A landscape with many valleys, sampled at points; each row gives a point and its height.
From any point a ball rolls to the lowest of the 2 points nearest to it. It stops when none of these is lower. Distance is the straight distance between rows; heights are no part of it.
z555: [132 148 154 153 115 164 118  72 139 103  93 101 110  76 129 143 151 148
 149 162 135 113 176]  h=269
z983: [114 119 114 131 118 121 170 201  41 134 124 116 130 143 121 101  97 115
  81 109 116 122 122]  h=386
z221: [126  74 137 168 110  95  87 112 139 127 115 126 118 112 107  69 150 111
 222 128 160 195  53]  h=772
z618: [149 170 102 105 126 117 150 172 135 141 172 182 170 186 150 162 116 123
  79 120 126 134 132]  h=267
z447: [110 100  90 134 179 153 166 131  41 131 184 159 136 154 117 163 161 105
  38 143 138 106 185]  h=554
z383: [127 159 102 126 114 142 134 149  71 153 108 130 151 119 116 119 120 122
 109 150 123 120 176]  h=743
z727: [133  79  85 142 196 179 179 157  90 151 187 194 161 185  90 171 149 145
  37 164 158 135 169]  h=472
z68: [115 102 100 137 163 164 165 126  37 135 154 132 130 127 119 154 172 115
  71 143 130  98 192]  h=591
z189: [119 146 118 125 121 162 102 151  96 155 157 139 155 117 106 136 147 186
  94 115  97 118 180]  h=419
z305: [131 123 127 135 138 145 146 174  86 145 153 119 144 121  98 123 132 164
  80 116  98 115 164]  h=469
z534: [139  95 156 120 131 150 157 190 132 157 111  83 154 109  58  80 100 142
 100 138 104 146  99]  h=670
z762: [118 103 165 123 148 162 147 200 102 147 129  98 133  98  67 100 100 161
  78 107  98 122 116]  h=614
z815: [121 158  98  98 108  63 102  99 156 131 123 137 140 171 179 129  97  98
 165 109 112 129 132]  h=305
z635: [106  82 174 153 124 109  62 144 148 115 117 119  85  93 128  88 135 134
 166  84 148 153  58]  h=738
z323: [101 115 104  96 115  59 119  88 154 117  76 118  85 162 163  89  98  92
 195 122 130 119 102]  h=373
z482: [128 152 124 129 100 142 114 125 138 157 150 125 174 119 119 143 146 172
 108 151 104 131 171]  h=382
z92: [146 158 139  64 140 170 113  49 154  80  92 155  89 170 171 155  97 101
 131 141 136 104 175]  h=629
z341: [112 116 160 162 131 153  99 150  74 121 105 123 107  74 109 111 142 155
 156 114 144 121 148]  h=669
z644: [159 111  92 140 175 175 191 159 119 155 173 185 181 179  88 183 136 161
  54 169 151 151 166]  h=430
z342: [149 148 124 152  98 130 130  77 131 131  79 109 135  90 121 106 143 110
 186 178 139 136 153]  h=251
z818: [ 81  99 146 154 120 107  22  78 127 122 101 146 104 109 134 100 118 119
 201  99 168 174 108]  h=697
z964: [112 154 142 152  86 115  85  96 198 153 157 115 158  99 135 134 142 174
 148 128 123 143 126]  h=343
z554: [154 173 126 130 115 135 163 100 142 133 111 133 164 114 125 165 136 128
 142 181 120 128 181]  h=304
z489: [137 158 112 116 124 139 145 105  80 108  70 117 107 128 147 117 106  82
 141 147 134 109 152]  h=548
z565: [150 151 140 138 110  95 148 114 173 123 103 114 134 139 135 132 134 128
 154 146 127 121 120]  h=813
z42: [106  59 130 133 114  79  97 107 174 133 125 111  86 130 131  68 130  98
 202  98 123 157  28]  h=739
z643: [130 150 142 143  92 153 104  42 158 122  85 118 123  79 134 115 131 116
 177 176 143 130 155]  h=164
z62: [136 142 136 116 158 136 145 135 149  92 149 131 109 151 152 185 147 143
  92  94 121  76 128]  h=562
z306: [129 151  73 120 153 190 158 107  74 133 157 182 151 151 112 175 149  99
  65 163 144 132 193]  h=727
z536: [128 178 119 121  91 146 100  91 143 159 140 132 172  99 130 137 135 144
 140 144 121 130 180]  h=353
z559: [139 135 156 138 138 104 144  86 195  78  92 114  67 146 162 175 142 141
 144 128 145  91 133]  h=715
z560: [105  90 106 123  85  90  93  79 161 171 154 126 146 112 123  85 121 123
 223 118 142 176  96]  h=177
z83: [126 119 167 180 120 146 121 165 134 139 133 113 137  69  86 107 153 183
 130 135 120 141 138]  h=399
z611: [125 134  63 117 154 174 158 130  68 124 175 208 133 170 141 181 152  92
  66 146 182 115 159]  h=745
z147: [132  82 141 164 105 108  89 134 132 146 142 112 135 109  75  65 150 125
 205 135 147 200  62]  h=789
z693: [133 116 159 139 106 125 124 155 181 144 143  92 147  92 101  95 136 144
 130 123 100 146  77]  h=740
z757: [135 143 132 148 103 152 103 104 100 135  83 119 132  72 102  82 141 121
 176 160 150 145 148]  h=328
z902: [156 127 147 141 115  78 150 135 194 105 110 100 117 146 138 127 137 115
 156 127 119 134  73]  h=791
z128: [163 140 114 110 162 129 162 152 126 110 139 180 102 175 176 188 119 109
 107  98 165 104 115]  h=449
z833: [132 151 141 130 127 120 122  72 173  96  92 106  87 123 158 153 137 144
 137 134 136  93 149]  h=682
z502: [168 133 137 144 173 143 182 115 158  92 126 135 118 131 145 205 153 143
 131 147 146  88 151]  h=414
z161: [165  99 124 103 209 178 185 172 160 133 182 136 160 144 104 195 127 148
  59 144 106 127 121]  h=685
z460: [131  96 145 142 163 149 178 189  80 132 134 102 129 121  89 127 116 147
  78 124  98 119 140]  h=541
z919: [121 114 147 144 113  83 121 106 166 104  83 100  66 125 163 107 136 132
 171 118 128 117  98]  h=687
z320: [104  59 124 146 111  86  77  95 141 118 142 136 101 123 121  82 137 110
 218  97 153 191  52]  h=756
z272: [173 134 146 174 149 125 195 125 159 102 111 119 131 121 120 183 149 150
 128 167 121 117 141]  h=277
z433: [120 125 104 116 116  65 135 118 127 108  55 116  74 156 153  88 107  81
 183 124 123 109 102]  h=422
z104: [133 128 142  90 120 105 135 174 142 135 127  93 128 137 122 107 109 108
 121  97  88 129  61]  h=404
z140: [103 115 157 118 112  95  67 117 165 130 131 121 108 117 161  95 111 153
 150  83 125 117  92]  h=258
z849: [150  98 139 167  99 116 128 128 160 149 138  99 140 114  76  61 153 124
 185 164 132 204  68]  h=807
z286: [137 143 164 142 112 117 121 127 196 131 156 113 154 111 126 150 149 164
 116 135  97 132 123]  h=395
z169: [132  98 120 100 171 160 166 186 103 136 176 120 149 147  95 156 112 133
  27 118  93 123 121]  h=597
z548: [135 124 144 173  87 114 123 107 176 142 124  94 139  97  98  82 156 133
 186 157 137 178  96]  h=824
z551: [121 118 121 141 156 155 150 124  55 116 135 115 127 115 137 160 162 128
  87 124 121  75 193]  h=628
z403: [151 127 124 119 186 149 172  80 130  96 120 157  93 137 162 200 150 114
 127 146 168  80 171]  h=501
z232: [140 184  93 100  98 146 115 114  90 141 112 147 160 132 129 134  99 101
 113 158 116 126 167]  h=726
z691: [121 113 148 122 128 133 110 179  90 113 128 110 117  98 123 110 119 146
 108  71 110 103 106]  h=434
z107: [124 133 114  99 123 108 135 104  99 101  54 121  62 142 160  97  96  72
 169 134 129 101 136]  h=487
z205: [127 155  97  98 143 166 138  97  74 106 132 149 118 150 153 158 132  99
  80 127 143  87 179]  h=688
z311: [ 96 146 116 114 120 136  80 164  52 141 123 136 127 111 143 105 110 137
 112  97 123 119 157]  h=204
z248: [119 141 114 107 145 178 121  87  76 103 139 126 118 120 139 160 139 125
  99 125 127  69 189]  h=663
z505: [135 104 129  81 159 168 164 190 141 142 149 109 157 148  87 162 102 138
  44 118  84 145 108]  h=544
z649: [ 77 109 156 140 118 126  46  60 145 121  87 134  87  99 140 102 120 126
 185 120 163 155 123]  h=684
z751: [ 97 153 126 122  84 111  74  93 145 160 149 137 170 102 142 116 127 148
 168 129 136 145 141]  h=377
z792: [137 133 129 153  79  90 125  70 194 140 117 103 144 116 126 109 142 115
 194 172 136 165 120]  h=837
z774: [156 121 141 135 175 150 190 168 142 122 164 133 155 145 105 181 141 150
  87 141 106 116 139]  h=644
z633: [ 93 106 102 109  86  80  87  53 146 154 136 134 135 133 145  83 101 111
 210 123 139 157 104]  h=121
z977: [134 154  85 123 134 114 181 180  76 125 136 165 138 181 133 146 107  91
  75 131 147 132 127]  h=182
z678: [136 141 108 100 137  98 147 167 123 112 142 139 122 182 162 147 104 107
  89  86 117 107 111]  h=415
z242: [ 91  90 150 159  94  97  51  78 188 132 151 123 107 114 151  95 119 136
 188  99 149 168  85]  h=241
z599: [152 160 135 168 112 131 171 125 145 147 111 107 155 103  92 150 158 140
 141 179 116 136 168]  h=237
z99: [119 124 119 114 115 114 137 198  71 156 109 110 143 137 101  72  97 128
 124 106 109 145 119]  h=330
z937: [140 143 149 125 127 128 135 144 203 141 152 105 172 124 112 157 139 154
  96 123  79 142  99]  h=438
z118: [121 123 147 133 121 123 113 193  87 151 124 117 139 101  85  73 116 146
 137 111 115 153 117]  h=239
z11: [139 186  91 109 103 111 124 147 132 150 150 161 183 191 156 145 108 105
  94 122 122 141 141]  h=230
z369: [129 112 149 127  98  92 119 122 193 126 140  95 130 116 126 102 137 129
 160 116 110 156  68]  h=764
z822: [120 111 114 113 158 156 147 177  78 130 179 137 131 156 118 156 131 135
  38  91 101  93 124]  h=645
z860: [105 150 103 105 121 133 107 141  81 126 146 132 126 146 158 131 112 132
  86  95 128  85 155]  h=295
z330: [138 161 128  99 143 126 127  66 154 102  92 135  93 147 169 155 113 111
 146 143 141  93 156]  h=654
z657: [148 130 146 125 152 139 157 153 154 117 163 134 151 143 131 175 146 158
  84 118  97  97 130]  h=610
z400: [129 101 164 114 129 155 129 169 152 161 118  79 145  97  60  81 131 142
 121 134 101 170  68]  h=707
z156: [146 147  82 121 140 131 187 173  97 131 156 207 137 174 150 168 115 110
  67 156 179 152 115]  h=293
z495: [119  78 100 143 190 160 180 158  62 134 179 168 143 179  97 158 150 125
  38 153 135 125 170]  h=513
z170: [136 135 139 112 145 151 150 169 168 149 157 107 169 126  97 148 109 146
  71 124  73 141 106]  h=486
z220: [140 109 164 169 135 125 151 138 148 105 118  89  98  92 113 130 163 153
 126 119 111 113 108]  h=557
z782: [167 124 104 123 166 168 186 186 134 153 173 180 177 177  93 176 114 155
  44 149 132 149 128]  h=379
z730: [114 162  94  98 100  94 112 119 126 150 134 136 155 163 161 122 101 101
 131 123 113 129 136]  h=272
z75: [128 115 154 167 150 138 155 126 128  88 118  95 108  95 138 155 164 158
 120 126 128  87 161]  h=447
z733: [141 112 122  99 207 190 143  56 126  93 127 154  79 148 159 190 150 101
 114 133 167  71 180]  h=553
z195: [139 116 158 157 120 105 135 137 149  95 100  96  80 103 134 114 146 135
 149 112 130 102  97]  h=633
z667: [158 142 121 104 156 145 165 181 142 152 176 172 177 172 131 172 107 135
  63 124 123 141 117]  h=316
z254: [124 145 102 118 115 114 164 188  65 142 132 148 140 165 123 122 108 104
  67 112 122 127 129]  h=282
z840: [115  93 150 128 116  72 107 110 169 114 109  98  66 138 148  79 118 118
 184  98 130 130  53]  h=719
z910: [125 156 123 113 110 146 111  93  92 124  87 120 116  95 148 116 116 117
 148 148 125 106 172]  h=586
z807: [142 135 142 174 113 146 137 131 128 151 115 104 153  77  89 116 153 168
 132 178 129 138 167]  h=315
z580: [124 138 108  93 112  52 112  86 169 134 106 127 109 177 173 117  93  92
 185 124 133 125 107]  h=336
z143: [131 118 119  94 111  90 138 169 141 143 132  99 153 144 120  68  94  98
 155 107  95 157  55]  h=342
z271: [155 131  87 122 167 136 187 167 100 125 159 202 111 168 184 182 118 102
 100 123 191 120  99]  h=378
z173: [133 171  82 101 117 158 146 113  84 125 134 170 146 149 135 165 124  97
  87 150 132 115 182]  h=708
z744: [137 161 129 126 100  90 128  85 177 136 106 119 151 132 146 129 124 109
 174 159 130 144 133]  h=825
z625: [151 147 127  99 165 118 140 127 163  89 133 162 101 166 173 196 137 132
 102 106 137  79 140]  h=516
z518: [ 70  97 120 112 106  78  63  63 165 131 137 131  94 130 157  88 101 130
 188 100 148 144 101]  h=181
z944: [ 95  99 160 165 131 101  37 121 127 108 104 132 107 104 120  85 137 122
 194 100 161 166  86]  h=713
z416: [ 99 123 150 118 126 109  83 153 117 115 123 111  96 114 158 107 113 150
 126  74 113  96 114]  h=338
z592: [101 120 150 165  87 110  67  87 186 144 149 111 131  91 148 110 141 147
 162 120 134 164 106]  h=297
z653: [ 94 127 159 141 112 132  74  88 134 116  92 106  82  91 150 103 129 149
 156 118 153 115 142]  h=662
z80: [139 142 131  89 125 100 132 169 149 130 149 123 141 161 155 129 102 102
 100  88  96 119  79]  h=456
z875: [127 129 141 160 122 124  90 142  77 134  80 139 131  85  92  83 144 119
 184 154 154 165 135]  h=397
z989: [140 143 127  77 170 194 132  37 134  81 109 147  73 150 160 170 122 109
 108 133 143  79 182]  h=596
z645: [107 121 157 134 131 151  96 118  99 105  90 119  80  78 132 115 131 145
 147 116 150  99 148]  h=632
z138: [133 137 134 165 142 166 148  98 114 102 117  96 113  78 128 156 160 155
 130 156 122 101 173]  h=356
z994: [125 131 116 117  98  87 115 156 124 154 133 113 159 134 103  53 110 123
 168 127 115 163  86]  h=287
z106: [108 134 141 129 121 145  83 176  61 151 129 133 155 103 117  95 118 160
 130 108 117 136 160]  h=117
z544: [127 145 141 110 110 184  80  80  82 119  79 141 126  84 139  98  95 105
 157 138 131 122 162]  h=611
z541: [106 108  99 122  93  80 111 127 136 166 156 131 169 129  97  61 112 110
 199 118 128 171  81]  h=238
z6: [157 138 140 162 135 129 191 149 163 128 111 108 153 122  87 163 146 146
 118 172 113 133 138]  h=104
z963: [121 165 101  96 127 116 124 160  94 112 159 159 117 188 170 158 110  97
  86 100 135  96 135]  h=365
z370: [122 100 177 166 125 140  91 154 158 122 127 104 109  76 106  99 148 142
 140 103 119 156  68]  h=774

Where does a ball stop that starts at each point below?
z774: z977
z534: z536
z147: z643
z306: z11
z635: z645
z195: z643
z505: z633
z107: z11

Two balls start at each pair of points below. Name the first point that both come to, or write -.
z489, z232: z11
z833, z910: -
z447, z169: -
